Points on a hilly landscape, in no order, each with its height.
A ball rolls from a point to the lowest of its 2 nearest points, and stops where none of them is lower. Distance is the straight distance between rows; heights are no part of it.
k104 h=640: [ 90  99 149 114 152 146 114  91  93 178 169 122 107 133 134 145 140 138
 143 112 149 129 123 126 160 137 140 146 155  60 170 148 146 151  66]
k56 h=658: [105  81 132 186 136 123 126 112  71 128 109 102  98 130 207 119  50  91
 124 111 105 140 136 140 186  99 197 175 156 150 122 132 136 139  88]
k83 h=125: [141 173 111 130 101 112 108 136 123 167 135 125  91 122 102 116 186  43
 148 149 117 155 153 107 117 108  73 121 143 163 133 117 151 164 153]
k99 h=369: [150 147 152 200  88 126 112  95 144 124 100 115 203 133 116  56 145 126
  87 133 132 122 148 120 178 133 167 127 143 151  98 112 146 107 139]
k441 h=31: [123 163  65 123 126 150 105  94 108 112 149 132  51 103  78 153 123 150
 159 163 188 122 149 100  82 152  87 128 131 130 102 137 136 137 124]
k997 h=590: [131  87 189 149 120 121 123  94 108 149 111  77 131 122 170 129 148 142
 117 108 143 121 150 172 177 140 193 149 126 126 138 174 101 121 149]
k122 h=712: [108 100 108 105 107 137  97 127 136 168 148  98 143 170 104 157 129 110
 155  94 159 131 156 163  83 117  95 132 114 169 117 158 142 165 121]
k330 h=782: [143 118 160 146 117 140 157  67 138 124 119 137 147 156 142  84 124 113
 121 124 139 109 145  91 130 103 184 159  81 112  92 140  95 146 101]
k435 h=483: [142 123 101  70 173 117 173 138 144 104 162  98  89 105 123 169 134 165
 131 156 117  76 110 110 139 107 136 114 104  65 167 114 107 124 125]
k738 h=475: [139 168  54 145 109 112 186 121  99 103 113 135 122  72 109  90 115 144
 145 184 173  85 153  96 111 109  95 139 117 114 102  99 128 101 130]
k371 h=211: [135 104 129 183  83 148 123  72  72 148 100 112  89 105 164 104  73 145
 132 106 172 133 132 162 184 196 155 183 125 133 102 130 105  99 171]
k331 h=787: [122 123 113  91 141 152 117  97 120 168 125 116 103 165 116 108 150 119
 165  83 187 137 158 137 138 179 108 154  90 109 100 166 124 121 168]
k180 h=523: [120 132 166 177  88 150  81 160 141 118 101 109 188 130 161 110  93 124
 132 126 166 163 155 172 118 168 131 122 168 186  97 138 152  87 160]
k617 h=276: [145 194  90 143 114 126 108  98 102 114  92 125  89 105  93 117 189 148
 143 166 141 130 119  87 136 180  93 118 121 161  99 126 118 109 179]
k670 h=393: [128  98 146 108 142 115 118 150 171 107 187 107 165 135 105 120 142 125
 120 135 148 121 148 121  87  65 127 137 136 119 134  79 119 135  95]
k477 h=842: [114 117 112  96 167 149 141 130  94 159 141 153  71 113  93 163 162 167
 114 103 161 149 104  96 112 156  85 146 108 105 122 150 118 119 123]
k135 h=579: [ 98 118 148 142 127 126  90 124 121 125 170 117 140 122 135 131 138 107
 139 117 171 180 152 131 144 123 148 125 169  59 160  84 112 140  69]
k61 h=650: [ 91 110 112 143 172 124 102 118  81 100 114 121  86  74 193 127  67 173
 108 153 167 156 128 136 144 132 132 163 172  92 130 107  80  91 101]
k725 h=422: [ 88 142 111 151 146 142 176 136  81 101  84 155 162 112 201 145  91 142
 122 117 130 143 145 165 115 114 161 105 123 146 137 142 128 105  88]
k598 h=768: [ 93  87 171 114 175 117 144 124  80 198 125  98  78 141 179 179  63 153
 158 107 128  93  93 156 147 181 115 165 143 117 156 140 109 147 145]
k888 h=258: [140  99 118 131 114 142  74 107 199 157 169 137  56 143  81 133 180  58
 164 108 152 141 156 129 109 143  84 138 108 126  94 143 191 173 155]
k848 h=297: [169 135 147 188 105 122 140 109 185  72 135 130 190 142 102  67 185 114
 128 166 117 103 155  89 157 125 166  93 152 124  62  85 148 117 129]
k686 h=247: [178 115 161 149  99 122 134 129 147 142 150  90  72 162  68  91 191  93
 184 143 121 107 176 117 106 133 123 141 118 133  89 117 149 157 159]
k63 h=336: [179 131 141 131 107 103 124 130 178 125 146  68 161 176  73 117 179 120
 138 142 110  99 156 108 100 111 123 121 107 165  90  91 141 138 159]
k573 h=728: [108  82 180 134 126 102 120 157 126 177 115 100 126 129 184 172  49  95
 141 113  72 121  73 146 190 106 139 153 157  94 154 126 134 156  59]
k575 h=746: [ 95  70 202 138 148 110 139 116  55 158  99 118  44 129 179 172  48 113
 148 125  88  97  75 148 174 178 143 172 159 154 144 116 125 147 127]
k404 h=672: [ 87 108 132 176 100 133  86 125 115 135 146 151 160 131 143 177 100 135
 117 113 133 159 123 154  49 102 125  77 129 156 139 146 121 143  74]
k976 h=699: [156 147 139 142 159 123 115 129 178  80 125 137 223 135 133  96 137 152
  84 146  94 148 117 134 117  97 130 110 124 123 110  50 135 126 121]
k495 h=538: [119 141  81 119 127 124 166 113  93 117 115 144  75  93 108  85 146 119
 146 175 167  94 187  98  84  67  97 146 124 135  71 132 161 111 104]
k431 h=753: [145 135 136  83 121 114 150 139 152 133 135 123 135 138  88 178 150 148
 118 101  63 103  94 135 122 109 145 116  76 132 180 126 125 163 136]
k633 h=484: [150 108 172  96 117 129 164 154 166 115 154 117 123 136  88  87 164 113
 139 136 145 104 155  93 122  75 145 164 126  93 104 125 135 128 109]
k504 h=607: [114 125 144 171 191 103 137  96  73 129  97 105 131 122 203  91  95 142
  98 132  97 123 122 155 197 123 167 182 135 143 149 135 121 128 137]
k358 h=615: [113 117 143 154 145 136 155 138  30 134  69 127 132 101 173 108  98 157
 105 147 111 136 115 163 155 194 136 113 136 170 146 151 123  96 167]
k721 h=709: [129 160 183 108 112 136 143 155 166 132 120 134 144 118 134 125 161 138
 132  91 114 132  69 103 187 140 163 143 107 116 162 117 122 134 139]
k273 h=584: [101  82 139 141 111 147 101 108  91 150 134 128  82 111 145 158 121 136
 148 104 170 135 109 172 154 199 127 128 128 122 160 178 125 147 144]
k436 h=195: [131 129 106 129 137 149 114 123 121 117 146 145  67  92  87  78 125 159
 131 156 222 124 160  96  93 150  85 178 142  91  81 114 117  99 132]
k228 h=426: [122 219  82 165  72  99  77 136 141 124 137 133 201 151 114 135  97 124
 148 124  96 136 118 108  77 124 113  77 133 170 118  96 128  74 161]
k978 h=194: [103 146 139 167 110 147 102 109 130 125 121 134 145 146 149 102 110 120
 172  99 187 155 149 190 129 197 128 163 130 132 147 103 162 143 171]
k715 h=291: [181 143 113  66 128 128 160 173 162 120 137  64  59 144  73 135 148  98
 164 154  90  84 165 120 151  86  84 133 134 163 105 122 162 150 152]
k565 h=394: [149 189 100 171 102 109  82 130 167 122 152  93 172 163  89 108 132 126
 133 144 134 115 149 110  73 115  98 112 139 172  89  75 126  87 155]
k460 h=555: [115  65 182 164 108 141  91 176 143 151 157 113 172 144 145 118  89 112
 137  84 173 177 124 158 116 183  99 129 151 149  93 137 138 101 165]
k235 h=752: [157 133 136 163 131  91 126 147 140  96 146 136 161 110  97 114 180 111
 112 174  79 130 144 116  79  93 127  93 118 144 151 118 159 157 141]
k468 h=461: [125 213 117 205  51 126  90 133 170 145 112 155 144  96 112 113 130  85
 124 145 145 145 161 162 115 134 105 158 166 150 115 114 176 117 179]
k628 h=351: [ 82 116  60 107 170 137 191 110  96  83 109 207 144 133 184 149 102 137
 117 109 117 118 111 150 102  92 120  86 113 116 139 142 120 126  76]
k24 h=596: [106 132 156  82 125 160 134 181 114 171 131 143 106 107 136 157  72 153
 134 112 126 120  71 151 146 151 123 124 138  92 200 150 124 140 118]
k582 h=565: [120  91 182 127 124 107 188 149 101 147  82 134 152 137 193 171 130 126
 124  92  70 128  78 153 170 138 153 110 107 154 157 152 119 122 132]
k822 h=113: [119 112 164 182  92 146 133  99  84 132  81 110 127 105 180 130  83 123
 152 106 151 157 139 211 147 217 149 151 120 156 124  96 159 128 170]
k863 h=370: [129 189 136 169  88 156 105 109 139 110 115 165  95 118  92  71 154  89
 124 130 180 150 124 112 154 154  98 166 143 176 125 136 134 147 166]
k908 h=779: [104  55 121 181 144 128 110 132 116 173 123 152  94 127 138 177 142 191
  84 127 163 138 124 107 106 156 118 149 149 131  98 196  53  98 148]
k21 h=199: [170 127  96 130 123 115 154 134 180  38 163 119 166 139 108 117 182 104
 160 150  97 131 130  98 129 120 152  86 132 108 102  69 141 139 127]
k955 h=323: [124 186 128 136 111 135 105 122  86 109  79 156 122 120 116  87 140 149
 121 145 144 133  97 125 175 184 103 129 138 182 153 139 115 116 181]
k18 h=487: [122 115 136 130 102  91 122 129 118 129 127 130 207 167 141 113 126 113
 140 113 102 124 101 125 131 135 148  98 113 168 169 123 117 138 153]
k88 h=778: [160 127 100  85 138 110 145 126 155 105 134 115 170 164  86 149 123 123
 101  95  26 143 123 123  82 106 134  97  79 142 153  87 121 152 124]
k880 h=163: [109 134 106 191  64 109 112  97 130 149 157 146 190 137 104 114  89 108
 145 133 154 127 130  82  87  90 140 112 127 138 107 108 136 130  87]
k625 h=677: [ 90 118 101 107 143 146 148 122  81 153 115 120 125 165 142 172 110 144
 134 105 134 113 134 182  76 129 110 109  99 155 161 156 114 163 119]
k683 h=776: [131 108 169 175 131 110 105  88 153 131 156 112 164 167 124 147 148 151
 108 106 130 123 109  99  84  99 155 115 101 173  99 151  92 125 125]
k704 h=342: [147 110  92 166 129 117 126 108 108 136  99 113 147 109 125  99 127 187
  87 176 154 110 122  79 151 157 116 147 136 145  99 140  72  96 170]
k847 h=385: [160 177 129 182  78 141 136  84 128 123 102 120 100  86 101  90 164 126
 131 163 165  98 186 111 130 152 157 142 103 113  77 141 145 116 155]
k487 h=771: [160 142 176 125 127 123 134 139 148 108 131 116 113  97  80 141 195 131
 106 139  91 113 114 135 119 123 130 127 103 145 148 147 153 163 149]
k28 h=307: [155 132  89  85 127 137 187 150 134  50 144  92 105 136  78 114 153 129
 162 143 122 116 157 108 121 104 112 121 112 116 102  71 158 135 105]
k684 h=496: [139  95 191 170 128 111 112 143 158 137 151 115 185 138 148  82  95 128
  84 110 128 138 112 125 166  94 152 167 150 134 135 109 112 126 130]
k993 h=638: [120  96 136 107 146 114 100 137 152 116 155 126 170 175 153 194 102 142
 121 103  73 136  78 139  97 104 148  65 112 131 144 131  94 139  95]
k72 h=757: [106  99 164 121 128 109 126 137 150 197 159 120 164 158 148 177  96 129
 153 100 103 111  79  96 142  91 145 122 146  80 159 118 130 153  64]
k766 h=689: [123  70 159 146 152 125 166  93 144 124 107 133 122 148 206 156 129 107
 106  82 115 112 115 127 190  85 188 128 121 107 107 189  97 112  92]
k954 h=558: [148 112 161 104 109 138 149 126 141 157 161 116  80 122  86 119 134 135
 144 140 165  82 119  89 164 128 140 160 124  73 158 145 113 137 120]
k914 h=524: [141 105 110 150 124  83 148  65 128 106 118 152 213 126 183 115 135 106
 142 118  84 115  95 139 168 136 173 109 117 137 142 103 115 151 153]
k665 h=637: [123 138 130 128 107 158 115 131  92  98 106 116 130 127 175 136  65 120
 146 143 142 141 105 176 146 152 128 104 117  99 181 106  89 159 110]
k849 h=734: [126 176  37  81 155 154  81 122 130 121 120 120  80 132 100 125 113 129
 138 123 145 150 160 178  89 181  49 142 116 150 139 132 149 131 181]
k293 h=272: [120 146 113 161  75 131  66 102 149 187 152 149 131 140  96 132 123  91
 156 132 168 142 157  80  66  97 106 119 142 163  61 146 145 120  86]
k646 h=654: [124 174 115 140  77 153 111 145 125 101 106 138 187 139 148 130  69 120
 139 128 139 165 121 167  94 123 135  96 116 105 149  83 104 138  92]
k239 h=530: [164 102 118 103 146 113 159 148 143 124 145  99  94 103  86 173 136 197
 128 180 120  69  99  80 118 141 104 136 114 105 123 119  94 124 150]
k336 h=687: [ 87  68 143 126 178 128  95 163 103 134 116 132  96 113 188 159  41 186
  79 151 131 150  82 108 141 146 127 163 187 119 130 134  66 110 113]
k42 h=871: [ 99 142 118  61 202 156 108 137 116 124 172 129  66 127  98 164 129 188
 130 118 142 144 101  93 118 157 110 154 141  87 151 104 106 130 115]
k418 h=595: [100  97 170 113 159 111 171 165  96 154 103 155 140 162 203 181  96 100
 132 100  50 148  88 146 119 128 159  85 129 111 163 141 129 135  90]
k54 h=508: [157 107  67 102 130  84 136 163 159  64 167 126 163 113 104  97 157 128
 140 131  73 144 169 103  79  82 106  74 149 147  48  53 167  68 114]
k10 h=424: [143 164 111  55 183 125 133 144 148 135 137  77  74 122  59 149 178 163
 106 128 103  87 162 126 131 138 131 149 131 144 146 159 161 106 184]
k78 h=405: [151 125 106 115 164 129 163 102 122 149  93 110 114 126 104 136 179 190
  91 159 153  76 134  93 132 134  89 140 106 148  76 177  92  89 162]
k490 h=364: [128 163 132 104 148 146 146 116 105  73  88 156 164 141 164 101 111 150
 137 134 123 137  71 116 187 171 131 123 116 142 148 119 106 134 154]
k984 h=440: [141 204 103 174  83 139 120 100 130 145 123 153  66  87 101  94 129 106
 147 166 185 117 188 109 116 141 116 183 147 110  75 147 167  90 172]
k749 h=491: [113 165 123 192  48 154  79 135 152 144  91 132 160  88 132 122 112 106
 127 111 174 156 172 179 121 145 131 151 146 151  79 166 172  84 157]
k108 h=324: [151 197  97 153 110 130 128 104 139  85  95 124 162  91 113 113 168 144
 110 169 128 105 168 136 130 115 143 106 119 138 108 130 175 120 133]
k824 h=732: [127 160 163 120 104 147 143 190 160 152 141 138 126 123  83 106 183 107
 113 101 138 152  98 117 163 146 101 150 139 114 162 122 135 128 152]
k590 h=209: [161 194  91 144 100 116 129 116 119 114 119 108  59 108 102 112 182  91
 175 191 125 114 172 103 134 123 104 107 129 168 108 112 156 138 160]
k231 h=704: [121  80 173 139 148 105 130 183 116 111 102 115 124 121 210 131  28  69
 111 131  50 144  82 154 172 112 160 135 163 122 144 119 135 143  92]
k300 h=410: [130 141  91 156 139 124 174 110  81 139 112 136 147 101 131  64 119 142
 105 148 160 119 128  94 168 120 120 161 122 114 134 125 121 108 136]
k795 h=548: [131 104 148 150  84 119  90 107 123 145 138 107 118 116 116 135 184 104
 130 111 165 139 152 159 149 150 141 119 117 130 145 187 116 137 148]
k47 h=724: [116 123 125  82 118 115 136 152 169 182 171 113 138 135  91 199 129 145
 135 110  81  92 106 109 117  98 154 111 118  81 195 114 144 146  77]
k977 h=365: [165 169 105  78 168 151 111 149 153 107 126  82  49 111  80 136 178 130
 125 164 118 110 175 151 121 134  73 136 142 152 114 130 151 139 184]
k427 h=706: [149  91 126  98 169 117 159 102 203  93 156 132 182 157 140 141 153 131
 128  96 108 126 113  88 120  77 167 123 102 124  73 109 122 122 102]
k457 h=449: [162 136 161 201  66 123 102  96 158 134 151 109 139 122 100  88 163  89
 125 148 165 131 195 120 100 134 173 135 124 101  90 119 123 119 128]
k529 h=747: [123  74 148 155 165 123 144 139 107 182  81 125 119 123 178 167 127 198
  86 107 118 143  87  97 165 157 130 157 145 120  93 159  45  84 150]
k120 h=566: [141 107 136 163 140  98 157  67 102 128 101 127 167 123 163  80 128 132
 109 124  88 101  92 120 227 127 176 162 106 141 145 123 125 137 151]
k709 h=296: [121 123  90  76 130 130 100 134 146 111 180 131 163 180  71 144  99 117
 138 128 110 118 138 105  91  94 108 102 139 141 146  93 144 161  80]
k382 h=373: [149 123  86 108 138 141 112 135 154 145 150 103  33 105  90 142 175  71
 160 122 120 184 197 132  94 113  70 135 122 142  70 116 194 155 137]
k304 h=353: [139 155  94 145 105 125 121 127 139 129 120  83  99 106  86 146 200 105
 135 125 125 157 206 137  71 104 122 116 113 144  66 123 171 130 126]
k407 h=462: [140 149 140  84 184 124 145 115 137 140 106  94 142 121 111 121 175 197
  90 143 128  76 141 140 161 130 130 140 122 123 134 165 138  96 169]
k950 h=780: [145 167  80 112 136 145 107 107 156 164 118 120  61 123 118 104 181  81
 141 151 165 131 161 147 160 166  34 147 150 141  99 133 132 107 217]
k463 h=421: [144 169 113 195  55 142  80  78 172 140 130 170  76 119 100  91 150  58
 147 130 175 136 173 136 135 162 110 170 140 129  88 136 170 135 166]
k580 h=759: [116 134  59  91 151 133  95 105 116 178 121 117  66 133 122 144 149 124
 157 114 173 130 145 135 127 173  50 134 121 143 100 173 126 110 195]
k165 h=502: [115 108 100 106 143 103 111 130 166  74 148 140 202 129 196 123  91 112
 133 136 120 147 114 138 142  92 148  88 156  93 132  76 103 114  87]
k437 h=685: [106 105 139  77 135 149 125 143 142 178 178 118 118 127  87 177 142 139
 124 100 149 118 139 142 108 113 119 146 135  79 160 134 157 155  81]
k992 h=719: [128  92 163 134 148 137 114 153 122 153 103 116  79  99 171 137  72 183
  97 114 130 145  70 102 204 165 138 196 153 116 117 136  67  86 163]
k859 h=507: [135 100 150 196  78 101  64 102 133 163 160  99 152 130 125 120 148 106
 143 104 174 156 153 121 110 151 147 108 133 133 110 151 102  98 143]
k308 h=843: [122 132 113  29 185 131 158 142 125  99 121 147 129 142 139 137 123 145
  88 111  65 146 122 150  88  86 137 117  93  78 180  94 129 137  95]
k599 h=636: [132 106 186 142 125 107 144 106 148 170 125 103  95 118 167 153 124 125
 118  93 117 103  97 130 196 109 183 176 107  88 146 164  99 137 127]
k996 h=716: [115 209  94 105 124 169  92 155 124 101 100 162 108 156 120 101 124 110
 154 132 162 165 146 184 104 191  83 127 141 153 155 133 149 129 178]
k215 h=810: [119  74 135 136 156 143 119 115 137 190 147 174  61 109 110 153 130 176
  98 102 175 131  94 100 124 175 102 176 130 101 103 200 107 102 150]
k949 h=705: [ 98 111 100 148 122  99 100 118 124 104 176 163 173 113 135 143 111 146
 109 135 115 145 131 113  33  70 131  62 133 107 130  81 134 119  49]
k532 h=260: [121 181 101 124 105 145 102 114 140  75 114 121 154 115 137 143 165 130
 136 125 162 145 167 126 107 100 157  98 115 153 112 152 138 104 109]
k893 h=379: [158  92 170 127 141 152 188 120 129 134 141 146  35 123  96 120 159 152
 114 145 138  75 167 111  90 102 139 151  90 106  81 193 113 125 110]
k781 h=655: [120 144 170 115 110 138  99 180  87 118 106 142 136 147 131  99 123 107
 128 137 109 155 121 166 126 181 139 100 147 146 211 168 123 139 175]
k508 h=481: [ 86 126 159 180 123 134 115 123  93 129 110 123 147 107 191 150 101 126
 148  92 153 191 155 158 118 132 183 137 141 121 118 121 132 112  90]
k563 h=270: [119 173 124 126 169 154  96  90 129 105 128 109 121 125 123 138 155 162
 132 117 171 141 151 176 113 177 138 161 115 128 146 116 136 144 166]
k20 h=210: [112 159  99 109  92 140  97 123  97 170 127 157 106 129  89 134 143  83
 148 131 129 153 113 137 108 152  64 105 118 160 160 137 152 186 129]
k809 h=420: [166 120 125 109 152 112 183 129 156  93 134 135 141  82 129 112 133 138
 113 160 104  75  91 106 191 117 147 139 134  89 166 122 111 133 155]
k221 h=564: [154 146  93 120 118 100 135 180 147  66 128 103 116 131 106  83 178 119
 170 168  86 125 208 128 108  69 112  87 169 153  59  67 191 101 115]
k446 h=266: [ 92 138  64  98 133 155 147 106  87  94 130 167 129 115 126 144 108 154
 134 133 163 121 118 112 107 106 105  83 112 126 147 139 126 139  71]
k718 h=456: [132 170  81 133 145 113 142  89 158  60 111 179 167  87 198 112  85 104
 126 139 107 136 116 154 125 107 164 122 127  84 132  83 127 139 101]
k669 h=755: [119 134 145 113 109 120 156 198 156 130 167 148 175 143 100 104 151 100
 115 122 111 144 103 113 149 114 120 106 148  77 187  81 120 117 110]
k966 h=756: [128 174 123  63 125 148 151 196 152 173 148 148  67  93  54 129 152 123
 138 120 147 116 111 100 143 132  90 158 144 107 160 132 159 118 139]
k635 h=698: [118 210 104 130 110 157 117 151 126  75 139 154 116 146 101  96 139 111
 129 152 151 149 142 146 117 155 112 119 147 118 179  92 121 146 125]
k928 h=473: [125 106 138 145 156 151 181 121 128 110 132 152  76 121  97 176 168 156
  93 123 142  82 128 126 100  79 111 127  97 137 113 171 117 152 115]
k897 h=455: [123 165 108 139  80  98  77 138 106 151 110 127 186 174 124 116 118 113
 147 130  92 146 132 148  67 142 124  75 113 186 155 122 122 133 154]
k728 h=567: [ 92  71 170 110 107 135 135 197 101 187 126 135 134 101 138 143  90 108
 120 111 129 133 108 154 152 144 131 143 158 150 179 191 164 126 126]
k176 h=546: [104  74 119 124 180  71 118 135 144  93 109 158 184 133 251 137  75  84
 128 127  75 150 111 174 107  86 148  92 165  96 109 103 110 112  77]
k933 h=739: [120  81 174 187 128 111 133  79 142 139 119 145 171 166 190 127 105 119
 112  98 120 136 119  98 131  96 186 137 114 143  80 157  89 110  88]
k356 h=402: [130 179  91  98 164 142 128 123  80  83  79 173 136 128 171  96  82 169
 122 166 122 145  96 123 115 156 137  96 114 111 158 120  90 113 138]
k551 h=809: [122 122  95 116 186 108 167 116 130 105 125 127 166 163 131 163 152 142
 102  90  60 149 154 154  75  84 156  99  85 126 138  99 125 135  94]
k588 h=532: [ 92  93 181 145 132 133  72 168 104 117 144 112 152 119 182 143  73 110
 145 123 141 190 129 152 118 140 145 102 185 105 145  91 122 127  69]
k284 h=601: [121 109 139 103 106 159 149 145 127 178 140 124  91  90 112 155  87 168
 123 122 167  93  70 101 190 136 111 155 141  87 157 162 106 123 107]
k350 h=721: [142 118 152  88 163 118 151 163 179 114 122 151 223 129 140 112 116 146
  79 123  81 125  95 148 115  78 127 123 114 119 151 104 135 131 124]
k365 h=815: [115 104 163 107 113 174 125 145 159 168 141 134 122 162 111 101 137 107
 164  74 193 155 134 138 163 186 124 161 131  77 128 151 135 127 151]
k208 h=781: [114 146 121  73 150 137 168 162 114 120 143 150 134 130 114 100 122 120
 129 127 136 129  97 116 150 121  95 143 121  77 188  76 110 139 111]
k185 h=288: [134  92 132 167 115 118  99  80  85 142  87  99 136 126 153 106  85 192
 115 152 153 107 104 122 183 183 137 169 142 163 113 113  69  91 186]
k229 h=614: [104 133 115 144 149 144 115 109  65 113 117 111  82  98 177 168  85 163
 136 140 154 147 108 156 133 183 131 111 135 102 157 140  79 138 121]
k778 h=605: [137 124 118 117 165 104 110 132 133  94 117 144 202 169 208 147  96 122
 125 108  68 160  94 150  76 133 170  33 123 130 117 121 106  92 132]
k561 h=282: [116 146  88  70 136 164  95 132  84 160 161 158  86 136  65 132 122 127
 127 141 127 137 125 138  96 149  55 116 135 106 191 137 164 184 102]
k642 h=635: [128 112 170 139  95 135 130 159  60 110  97 140 139 111 158  98  93 110
 104 125  93 175  92 145 189 176 158 106 132 171 175 142 122 131 141]
k776 h=234: [133 154 117 132 117 118  83 135 154 162 157 123 104 156  91 121 160  53
 157 146 134 158 180  72  89  74  87 121 154 166  80  97 149 128 121]
k946 h=577: [129 101 145 147 160  83 137 142 114 103 101 132 203 148 225 120  57  95
 129 160  65 132 129 172 118 139 175  80 161 142 132 108 123 118 124]
k324 h=413: [123 137 101 119 181 126 154  98 124  67  83 171 155 119 216 112  55 110
 139 127 104 137  71 149 167 129 151 128 129 114 120 115 117 155 118]
k425 h=805: [126  99 169 147 147  96  89 131 145 169 208 106 145 152  93 122 120 148
 122 115 137  98 100  84  88 100 107 116 128 136 119 150 104  91 127]
k641 h=641: [135 102  91  64 182 128 217 106 161  97 150 164 132 122 131 176 163 124
 136  92  94 106 100 102 142  93 155 119 110  95 113 120 136 141  99]
k49 h=745: [129 118 121 107 146 130 152 137 142 111 105 125 196 136 126 117 155 149
  88 138 121 105 141 166 102  64 110 129  96 164 120 150 132 140 114]
k703 h=639: [ 88 124 143  99 185 128 174 132 111 146 116 129 117 159 176 185 108 148
 126  94 107 113 100 152 131  96 131 137 109 105 162 135 118 150  83]
k343 h=116: [159 104 159 110  82 134 108 124 155 180 164 132  75 163  52 127 173  73
 167 120 128 126 162  90 112 133 113 129 104 120  78 155 144 161 105]
k731 h=526: [ 99  64 177 141  91  96 139 144  88 166 137 120 168 151 147 140 116 117
 144 105 113 121  98 112 155 126 153 114 134 163 160 164 129 129 119]
k353 h=868: [145 142 128  47 156 136 136 154 104 126  92 161 125 183 137 118  99 138
 122 111  71 147  99 141 106 134 157  95 101 103 206 155 129 131 142]
k202 h=27: [133 145  81 173  97  99 161  85 120 137 141 145 172 125 109 136 160  99
 151 130 117 128 148  77  86  99 155 103  92 144  93 119 158 136 101]
k249 h=556: [130 108 128  92 146 144 205 127 137 142 148 148  69 138  80 185 156 153
 131 108 110  76 107  76 132  88 141 129  94 108 119 149 148 143  88]
k373 h=738: [127 161 120 100 133 131 115 121 138 138 105 106 140 147 110 125 148 125
 113 124 143 118 142 168 119 112  87 143 102 196 124 166 149 153 155]
k454 h=184: [140 138  86  53 114 147 130 172 143  92 139 102  92 140  52 140 121  99
 137 136  97 122 151 115 109  94  75 109 122 144 135 106 159 160 105]
k881 h=731: [132 155 110 147 109 107 107 139 128  80 164 158 153 104 121 107 137 112
 114 165 117 157 155 127  57  93 150  74 132 107 170  93 138 136  88]
k533 h=236: [149 121 130 158 112 129 149 125 129 106 156 100  98 121  92 129 173 130
 165 129 138 147 202 113  64  98 169 122 101 107  66  96 165 137  93]
k33 h=676: [122 169 156 141 122 151 130 145 153  80 123 129 183 133 132  88 137 130
 114 122 149 171 131 154 123 129 124 140 138 110 137  65 112 138 122]
k129 h=423: [164 130 194 159  94 153  93 105 170 151 102 120 168 154  89  68 167 127
  98 122 154 123 135 154 176 145 115 163 126 157  98 131 140 144 171]
k604 h=167: [111 158  91 129  94 154 126  97 108 119 131 130 119 113 116 133 118 130
 146 141 195 126 160 131 114 117 139 132 122 121 128 143 131 134  90]
k898 h=259: [157 112 141  88 111 152 150 106 131 169 143 132  34 149  81 116 158  90
 150 158 128  95 179 102 101 128 111 134  87 119  61 201 114 141 123]
k901 h=425: [153  87  77  70 124 109 162 158 163  75 154  88 155 127  74 154 153 128
 117 106  83 140 162 109  98  75 111  90 116 132  83  85 141 104  80]
k240 h=591: [119 116 151 132 154 124 166 138  78 143  80 137 150 115 164 130 156 169
  84 123  86 113  94 152 179 151 146 112 117 153 157 186 133 111 164]
k167 h=675: [118 148 153 117 140 115 156 138 157 165 101 138  96  95 169 158  94 135
 134  93 105 100  54 107 211 128 188 157 127 105 175 140 122 111 117]
k263 h=718: [ 93  71 152 165 175 114 112 127  46 138 104 134  61 134 195 173  46 155
 119 141  96 128  66  91 173 176 140 144 169 147 134 134  87 116 116]
k577 h=563: [158 114 136 121 170 114 134 147 148 107 113 144 124  92 127 148 113 216
  57 178 108  89  74 103 129 129 112 144 129 126 148 147  79 113 158]
k652 h=457: [134 124 187 158 104 125 102 167 159 149 122 124 194 148 104  80 121 126
  87 119 128 113 110 152 156 118 114 163 162 176 144 135 137 139 175]
k503 h=788: [117 128 128  49  97 152 113 183 171 164 178 131  93 136  54 132 155  90
 157 136 157  95 151 103 144  93  75 141 180 115 140 124 171 131  90]
k967 h=372: [166 149  81 118 155 131 169 112 138  58 115 152 158  84 122  94 148 140
 110 183 113  91 124 126 151 124 125  96 118 123 137 129 141 136 146]

For each start below, name the point where the ball stops.
k778 -> k83
k365 -> k847
k180 -> k83
k437 -> k604

Call two points neighbours if one is among the 2 nearest of the other. Go from one point of each pair to the other, from neighbour to neighbour, staying as low as possible. Name the highest point that can't be avoided.
k441 and k847 -> k984
k202 and k83 -> k293
k454 and k21 -> k28

For each start below, name every point that the ball comes to, in order.
k669 -> k824, k721, k167, k599, k997, k795, k859, k457, k847
k966 -> k824, k721, k167, k599, k997, k795, k859, k457, k847
k683 -> k933, k766, k599, k997, k795, k859, k457, k847
